Points, in no order, along strands that fork and pass close to each other.
In the rows, 128 means zero.
Two points are linked if the straight distance between their rows is under 101. Some points are linked to none.
q_558: [169 115 128 104  77  79 154 102  88 144 139 119 129 124  61 127 101 138
 115  96]
q_282: [ 96 138 134 129 111 134  55 129 142 112 128 151 164  87 130 159  69 159
  85 152]
q_402: [120 160 147 155  70 158  61 121 164 145 114 135 116 123  96 150 131 122
 120 142]
q_882: [ 97 118 127 103 142 151 111 128 146  60 111  81 122  63 190 162 155 162
 123 141]
q_235: [121 116 149 146  80 142 171 147 123 159 172 172 169 112  78 109 111 124
 147 137]
q_513: [187 101 106 136 129  99  91 103 146 118 184 124  94 125 120  97 113  91
  70 146]
q_777: [ 92 132 101  85 191 109 138 178 130  96  82  74 140  88 184 113 162 201
 123 153]
q_375: [ 94 159 132  91 121 127  94 116 175  84  76  74  99 101 169 131 201 178
 146 144]
q_119: [166 105 118 123 174 136  96 147 113 132  89 139 139 105 135 134  51 142
 127 113]
q_404: [101 143 133 110 109 155 111 100 142 131 173 136 130 151 183 161 168 119
 128 128]
q_28: [ 84 124 117 123 105  96 111 102 136 126 146 118 164 185 138 128  55  79
  95 103]
q_118: [165 118 143 137 146 122 134 162 120 164 155 167 148 138  80 112 111 161
 153 165]
q_780: [114 104 137 122  81 106 230 131 185 157 144 174 152 107  48 111  76 125
 164 134]
q_264: [119 161 119 137 213 120 138 152  81 110 133 119 166  87  97 117 171 210
 173 168]
q_294: [192 122 133 143 172 132 162 167 103 116 160  72  72 148 149  81 134 144
 107 181]
q_269: [157  94  87 148 152 106  92  87 143 106 183 124  87 115 148 122 138  59
  97 127]
q_364: [123 129 153 111  87 116 186 110  78 132 143 139 116 147 166 121 118 115
 109  93]
q_292: [ 99 137  89  96 166 112 125 151  96 106  90  81 156  78 146 127 163 199
 116 135]
q_589: [123 140 155 110 144 109 172 133  66 140 122 171 137 136 149 129 142 182
 146 129]
q_980: [166 109 122 112 157 141  78 111 155 101 116 102  99 103 166 143 128 145
 123 137]
q_958: [135 114  69 132 145  79 120 135 103 118  87  41 109 125 119 102 172 135
  83 101]
q_69: [135 105 100 136 143 134 123 103 127  98 169  81 109  94 187 127 182 121
  94 136]
q_990: [149 121 130 132 124 133  85  94 110 106 134 118 141  75 144 138  55 118
  87 113]
q_22: [115 143 137 153 193 116 185 148  71 132 141 135 171 109  86 114 179 184
 190 144]
q_172: [116 168 166 100 145 141  89  94 151 115 104 156 112 151 179 164  97 125
 159 136]
q_93: [119 122  98 106 144 105 117  87 130 103 151  92 102 139 187 134 196 125
 100 120]
q_350: [126 120 112 135 139 145  88 121 137 145 116 147 156 121  94 157 109 112
 158 102]
q_504: [ 99 156 103 109 122 125  75 107 170 113  74  60 104 136 135 146 200 146
 135 124]
q_428: [161 131 135 127 143 161  60 102 150 112 108 129 115  71 124 153 117 155
 142 144]
q_240: [127 101 103 151 151 114  87 106 163 111 173 129 114 150 174 115  80  54
  88 131]
q_134: [120 151 130 129 116 145 121 134 148 111  78  54  91  92 172  87 194 170
 132 148]
q_151: [151 116 116 113  95 127 147 158 120 167 175 126 137 158  86 117 187 148
 122 152]
q_419: [ 78 161 150 165 163 122  84 114 175 126 115 189 186 151  85 177 124  90
 162 128]
q_567: [103 162 172 161 155 160 133 116 102 104  85 175 130  67 147 146 145 153
 154 123]
q_105: [138 125 106 124 113 150 136 112 108 131 120  91 113 115 124 126 158 117
 127  97]
q_716: [ 81 121 112 103 147 119 114 150 126 129 133 141 154 174 196 174 114 128
  98 113]
q_437: [140 127 116 128 120 124 105 136  96 110 148  79 137  72 139 145 157 193
  78 164]
q_787: [143 128 118 126 168 131 162 179  88 134  89  85 113 135 160  94 151 174
 134 143]
q_138: [133 115 130 112  52 129 218 134 200 131 120 154 127 124  57 113  79  96
 153 113]
q_367: [152 131 134 136 125 127 121 149  80 124 184 109 152  89 142 139 116 186
  81 176]
q_616: [181 117 102 151 155 132 182 147  69 105 134  49 101 106 105  79 129 118
 117 129]
q_231: [135  87  85 135 141 107 112 170 140 147 120  97 107 171 138 130 151 113
  75 111]
q_245: [152 150 156 125  58 149 146 130 141 134 112 127  67 158 112 103 134 102
 109 120]
q_544: [129 139 118 126 134 142 134 110 117 115  81  69  87 121 171 103 167 129
 130 106]
q_778: [184 110 115 131 146 128 117 127  95 123 207 104 142 104 133 124 114 147
  93 164]
q_638: [129  95 101 114  98 134 184 116 138 135 162 123 143 148 106 141 112  54
 144  68]
q_782: [184 122 109 157 168 148 181 169  89 100 180  61  91 125 121  81 137 111
 116 162]
q_674: [111 177 107 114 129 152 111  77 131 112  97  76 128  67 138  99 192 144
 178 111]
q_509: [ 96 162 170 157 102 156 120 123 134 143 142 192 137 120 127 139 180 149
 137 149]
q_578: [ 83 134 130 134 114 161 141 147 147 146 142 132 150 190 175 152 105  61
 138 115]
q_488: [102  93 108 124  95 144 143 119 168 130 142 124 165 157  88  91  37  60
 135 109]
q_938: [ 98 119 124 148 126  70 146 118 107 111 143 139  90 167 192 127 101  70
  70 105]
q_840: [113  91 102 125 108  60 128 118 130 128 148 126 136 173 118 113  68  74
  71  90]
q_636: [191 116 146 116 153 131 143 141  98 148 141 148 131 131 114 100  77 148
 153 140]
q_278: [125 155 137 135  59 152  81 107 178 142 134 122 112 163  90 122 102  81
 111 137]
q_214: [150 132 136 147 115 117  95  73 127  94 126 101  90 112 154 135  73  75
  85 104]
q_914: [ 95 155 163 163 121 155 109 157 157 143  99 165 106 136 141 141 192 155
 137 155]
q_296: [ 99 106 168 160  97 117 209 139 151 155 152 194 170 107  68 103  90 121
 165 132]
q_327: [157 129 133 120  69 122  85 121 159 155 141 142 127 144  60  97  94 123
 108 140]
q_521: [138 119 127 122 137 114 138 108  95 151 119 158 153 113  83 146 135 146
 171  96]
q_862: [164  82  94 134 151 156 143 148 122 140 163 122 147 123 132 111  92  79
 119 109]
q_915: [107 118 135 126 127 166 131 118 132  89 148  96 114  92 220 142 164 134
 108 138]
q_17: [105 149 150 118  90 150 106 112 128 136 175 162 141 111 165 152 168 168
 112 156]
q_91: [116 143 134 120 134 141  67 113 133  95 106 146 137  53 119 183 113 168
 118 140]
q_876: [ 75 180 141 134 176 109  98 115 149 116  81 169 155 160 101 209 159 111
 167 121]
q_734: [177 128 141 130 169 154 156 184 105 143 134 103  96 154 133  92 140 170
 150 175]
q_144: [141 147 147 125 106 143 172 112 123 144  82 137  88 136  82 106 178 126
 187 102]
q_215: [105 126  91 110 164 148 104 127 115  95  93  88 144  59 152 158 141 156
 126 115]
q_170: [117 163 153 142 118 134 136 117 114 137  54 127  89 130 114 110 188 152
 164 116]
q_393: [ 85 135 127 138 125  86 122  92 114 103 142 120 137 166 189 143  56  67
  77 109]
q_113: [114 115 119 146 148 148  85 128 153 111 128 111 142 133 178 136  44  77
 106 122]
q_963: [ 99 146 159 120 146 117 133 148  92 126 128 194 158 107 158 151 127 194
 115 148]
q_117: [107 157 152 123 153 135  82 122 174 139 103 182 130 184 140 155 107 116
 170 139]
q_347: [122 153 174 154 138 190 107 110 138 118 123 175 124  80 162 142 124 131
 164 144]
q_930: [ 78 147 140 154 152 147  61 131 170 126  92 169 173 143 114 138  47 109
 147 151]
q_906: [153 107 117 117 112 108 124 176 146 161 112 121  97 194 118 113 149 137
  94 129]
q_565: [128 116 135 136 155 119 212 179  84 156 148 129 149 146  95 119 156 170
 183 148]
q_507: [145 120 136 141 117  72 145 102  98 107 142 139  79 146 161  96  91  84
  63 110]
q_656: [108 156 115 141  96 147  66 118 156 139  91  98 108 125  91 170 188 137
 131 129]
q_934: [127 101 115  98 108  97 210 152 109 144 128 112 112 185 131 113 166 120
 120  96]
q_455: [155 119 139 115  97  83 194 112  92 117 166 144 110 146 141  90  93  94
  84 108]
q_719: [155 120 144 127  97  98 121 137 147 167 136 173 142 141  40 105 111 148
 137 145]
q_997: [156  83  71 150 147  84 127 164 105 131 123  77 109 136 103 117 148 114
  64 115]
q_189: [143 129 151 138 156 128  98 138 123 139  77 175 137 119 116 118  54 140
 147 121]
q_253: [121 111 113  94 188 117 136 171 121 108  87  97 110 133 203 124 147 189
 113 145]
q_705: [ 79 138 147 127 115 130  91 140 129 127 141 180 169 114 156 134  85 171
  94 157]
q_766: [125 114 143 128  57 147 202 166 159 142 117 148 120 147  94 103  92  93
 134 115]
q_964: [116 130 154 119  58 123 152 145 146 152 125 150 113 172 108 111 104 110
 117 118]
q_846: [142 151 159 117 126 168 117  88 121 125 123 156 108 114 159 134 121 124
 166 119]
q_355: [201 117 121 121 117 112 105 118 124 137 199 114 119 127  95  94 106 129
  85 164]
q_942: [125 159 109 120 172 127 124 124 110 128 113 111 149  85 107 103 196 185
 169 151]
q_14: [135 146 133 104 151 114  78 126 166 146  79 156  95 188 118 150 151 145
 159 124]
q_125: [138  89 103 106 104  95 225 179 113 155 145  99 130 164  89 120 159 134
 128 117]
q_194: [114 111 152 143 141 128 191 173 110 167 159 192 167 144 118 124 160 153
 172 146]
q_82: [160 135 129 163 130 174 140 141 133 149 120 132 117 100  63  97 190 129
 179 148]
q_944: [101 135 118 133 156 152  69 131 155 122  98 130 165 138 144 157  38  93
 138 127]
q_807: [162 146 148 108  78 144 148  97 137 139 105 139  84 145  77 120 139 102
 166  98]
q_691: [116 134 115  90 146 117 115  76 137 112 174 127 115 173 201 159 161  98
 123 112]
q_21: [105 142 152 107 105 110 165 120  73 139 106 147 126 138 161 141 140 160
 120  99]
q_86: [ 86 158 156 150 164 121 145 112 103 109  89 180 146  98 118 148 188 160
 148 109]
q_790: [106 106 128 146 146 104  92 103 166  46 147  91 102 106 213 187 125  81
  99 146]
q_978: [155 128 148 109 108  88 167 101  73 151 148 154 148 111  79 131 115 163
 154 111]
q_156: [100 121 130 166 140 145 108 123 157 150 136 185 179 123  71 162 140  95
 174 105]
q_849: [137 103 120 112  98 146 168 109 154 142 148 152 152 129  88 117  70  69
 175  90]
q_739: [184  94 109 113 160 136 132 144 128 145 146 128 119 154 137 106 115 108
 130 125]
q_875: [144  95 115  99  83  95 183 160 137 169 174 140 140 169  76 124 140 135
 122 130]
q_365: [ 66 114 133 122 104 137 143 136 154 156 157 166 183 188 140 127  86  94
 150 117]
q_831: [183 119 121 147 145 160 147 144  67 124 116  82 124  75 116 108  97 140
 130 128]
q_755: [145 127 132 107 118 105  80 153 164 167 102 149 101 187 116 134 138 152
 115 137]
q_19: [130  97 106  96 102 107 218 117 125 130 156 124 115 174 130 121 150  78
 137  73]
q_712: [152 148 126 140 161 143 108 105 131 136 109 139 125  96  73 108 202 157
 182 137]
q_684: [177 106 106 127 159 128 111 121  83 117 121  96 134  82 130 136  89 141
 108 111]
q_819: [106 146 150 142 117 140  92 162 143 126  75 136 102 117 146 156 154 176
 109 152]
q_358: [ 90 171 118 123 156 154 122 105 128 107 112 118 155  56 138 109 208 173
 176 141]
q_168: [107 162 142 148 110  90 102  68 125  95 128  91 117 156 170 155  64  47
  84 128]
q_954: [131 153 148 133 129 119 117 141 106 131  51 117  91 114 124 122 159 188
 128 132]
q_891: [ 66 173 147 122 184 112 128 105 121  98  65 173 136 133 131 175 177 146
 166 101]
q_951: [131 130 114 123 124 143 106 106 134 135 116 106 123 147 128 158 120  83
 140  90]
q_463: [ 90 115 147 128 121 125 157 147 143 166 150 200 167 171 127 135 128 131
 162 117]
q_434: [146 125  89 126 120 157 115 132 117 152 172 101 150 108  97 122 198 150
 134 146]
q_806: [142  72  94 130 135 134 149 145 158 131 158 136 150 152 119  88  51  57
 113 107]
q_361: [101 147 124 128 141 132 114 116 153 126 137 107 145 197 182 169  91  46
 129 127]
q_116: [146 100 130 127 143 126  78  99 167  67 139  95 102  94 190 163 121 117
 100 142]
q_197: [146 136 163 145  80 161 156 163 117 153 184 159 140 122 101  86 106 137
 117 176]
q_751: [154  96 110 124  86  92 139 126 126 138 133 113 130 140  80 116  80  89
  86  88]
q_810: [108 145 167 164 135 144  75 153 158 138  75 174 131 129 126 125  69 134
 130 145]
q_811: [157 121  99 137 106 168 163 138 106 146 159  89 141  95  59 107 181 124
 157 135]

A fork is a point with three links. Follow the links from the first point to the second and name the forks in between, in order.
q_22 / q_19: q_942
q_846 / q_719: q_350
q_455 / q_778: q_393 > q_684
q_86 / q_782: q_350 > q_393 > q_684
q_278 / q_507: q_350 > q_393
q_69 / q_393: q_684
q_787 / q_705: q_684 > q_393
q_810 / q_156: q_684 > q_393 > q_350

A fork is a point with three links, a tip a point with one. Leave the first point through the second and follow the links. Name the first fork or tip that comes.
q_891 / q_86: q_958
q_862 / q_739: q_350
q_144 / q_170: q_684
q_327 / q_719: q_942
q_790 / q_116: q_393

Name the points in between on the shortest way along the links from the first point to the second, in order.
q_656 / q_782: q_504 > q_375 > q_134 > q_544 > q_105 > q_951 > q_350 > q_521 > q_978 > q_558 > q_751 > q_840 > q_28 > q_393 > q_168 > q_214 > q_990 > q_684 > q_831 > q_616
q_117 / q_544: q_172 > q_846 > q_347 > q_567 > q_86 > q_891 > q_876 > q_419 > q_156 > q_350 > q_951 > q_105
q_990 / q_367: q_684 > q_119 > q_189 > q_810 > q_930 > q_944 > q_113 > q_240 > q_269 > q_513 > q_355 > q_778
q_116 / q_521: q_980 > q_428 > q_91 > q_282 > q_705 > q_963 > q_589 > q_21 > q_364 > q_455 > q_507 > q_938 > q_393 > q_28 > q_840 > q_751 > q_558 > q_978
